Points on a hilly landscape, in no order, each with its height.
From any point a ball rolls to the lowest of the 4 points nearest to it. It stops when none of these is lower. Distance is the straight distance between rows; heights are no part of it.
K_27: 68 134 92 125 81 108 78 90 90 119  height 588
K_38: 123 72 112 70 124 85 108 102 110 110  height 192
K_538: 94 141 100 117 112 113 99 77 104 106  height 294
K_339: 105 134 99 115 115 109 99 82 107 102  height 264
K_570: 80 114 77 116 79 117 78 104 89 102  height 161
K_589: 130 131 106 106 123 107 110 81 123 97  height 268
K_284: 81 151 108 120 106 106 99 69 101 109  height 347
K_387: 105 71 107 86 103 107 98 120 97 98  height 468
K_495: 115 60 105 61 118 74 114 106 103 110  height 235
K_298: 99 47 90 90 49 91 94 132 90 76  height 58
K_115: 111 57 109 70 111 86 109 119 96 104  height 271
K_738: 126 89 118 80 123 98 104 99 118 108  height 323
K_724: 89 105 83 116 91 119 82 110 93 98  height 348
K_890: 97 103 89 107 102 116 82 107 94 95  height 316
K_529: 100 130 97 113 113 115 92 89 100 100  height 282
K_896: 112 107 101 104 113 113 93 100 103 98  height 305
K_666: 90 98 76 114 76 115 78 117 89 94  height 490
K_789: 89 155 109 120 111 108 109 67 106 104  height 285
K_338: 98 43 93 83 50 82 99 133 85 73  height 92
K_151: 117 155 106 120 122 104 128 70 127 102  height 169
K_931: 85 143 101 120 105 109 90 77 101 107  height 357
K_108: 84 133 93 121 98 114 85 84 93 105  height 395
K_546: 110 97 105 100 113 116 93 107 102 98  height 356
K_676: 98 41 100 79 70 84 104 131 86 84  height 377
K_911: 114 86 105 92 112 111 92 114 101 98  height 354
K_312: 96 32 91 72 88 68 117 126 82 84  height 576
K_670: 117 144 105 115 126 109 120 72 125 100  height 205
K_564: 134 109 114 96 124 101 109 91 128 106  height 911
K_977: 69 138 97 126 89 109 79 82 90 116  height 525
K_887: 97 120 94 115 106 116 87 94 98 97  height 297
K_549: 66 142 97 127 78 108 78 86 89 124  height 579
K_952: 123 104 112 94 121 108 101 98 112 102  height 648
K_778: 98 54 94 93 63 100 94 130 94 84  height 148
K_554: 80 160 115 124 105 107 103 62 105 112  height 392
K_169: 98 78 95 99 88 116 87 123 97 94  height 346
K_336: 97 48 101 86 78 92 102 131 91 88  height 326
K_164: 98 159 109 122 118 104 121 65 116 105  height 214
K_902: 81 125 87 120 95 113 79 94 92 104  height 414
K_523: 104 163 110 124 118 103 129 64 125 105  height 165
K_826: 109 43 84 61 119 58 120 113 92 102  height 639
K_583: 67 146 104 126 83 108 81 77 94 123  height 560
K_423: 114 126 103 109 121 113 99 87 109 99  height 267
K_244: 103 40 89 65 104 66 118 119 86 94  height 610
K_949: 107 49 101 66 108 75 113 118 92 102  height 437
K_410: 103 55 105 82 93 96 100 125 92 93  height 427
K_791: 96 31 91 76 63 65 109 126 79 72  height 385
K_439: 107 164 104 127 118 100 138 62 133 111  height 124
K_39: 112 138 104 115 123 109 104 79 110 102  height 246
K_701: 106 36 81 63 104 56 121 120 86 92  height 676
K_411: 102 69 103 91 92 106 95 123 94 92  height 422
K_380: 70 157 115 123 93 107 90 70 97 121  height 510
K_545: 124 78 116 76 121 91 109 102 111 109  height 184
K_640: 115 71 115 74 116 96 106 116 101 108  height 204
K_616: 98 152 108 118 115 106 110 67 110 100  height 260
K_740: 99 59 96 90 81 101 98 126 90 88  height 281
K_238: 76 125 81 121 84 111 77 98 91 111  height 572
K_347: 117 81 114 83 118 99 102 113 106 103  height 231
K_177: 98 69 91 95 73 109 88 131 92 89  height 123
K_326: 97 34 91 78 51 73 100 126 83 71  height 296

Where does a ball stop that starts at each point below?
K_336: K_298
K_546: K_439
K_931: K_439
K_887: K_439
K_380: K_439
K_949: K_545
K_312: K_298
K_791: K_298

Call two points neighbours if one is among the 4 nearest of the other. Go from one point of each pair to the other, from neighbour to neighbour, staying as low as possible. Name the highest point that can't be avoided.
K_570 / K_439: K_724
K_298 / K_177: K_778
K_177 / K_545: K_410
K_570 / K_545: K_911
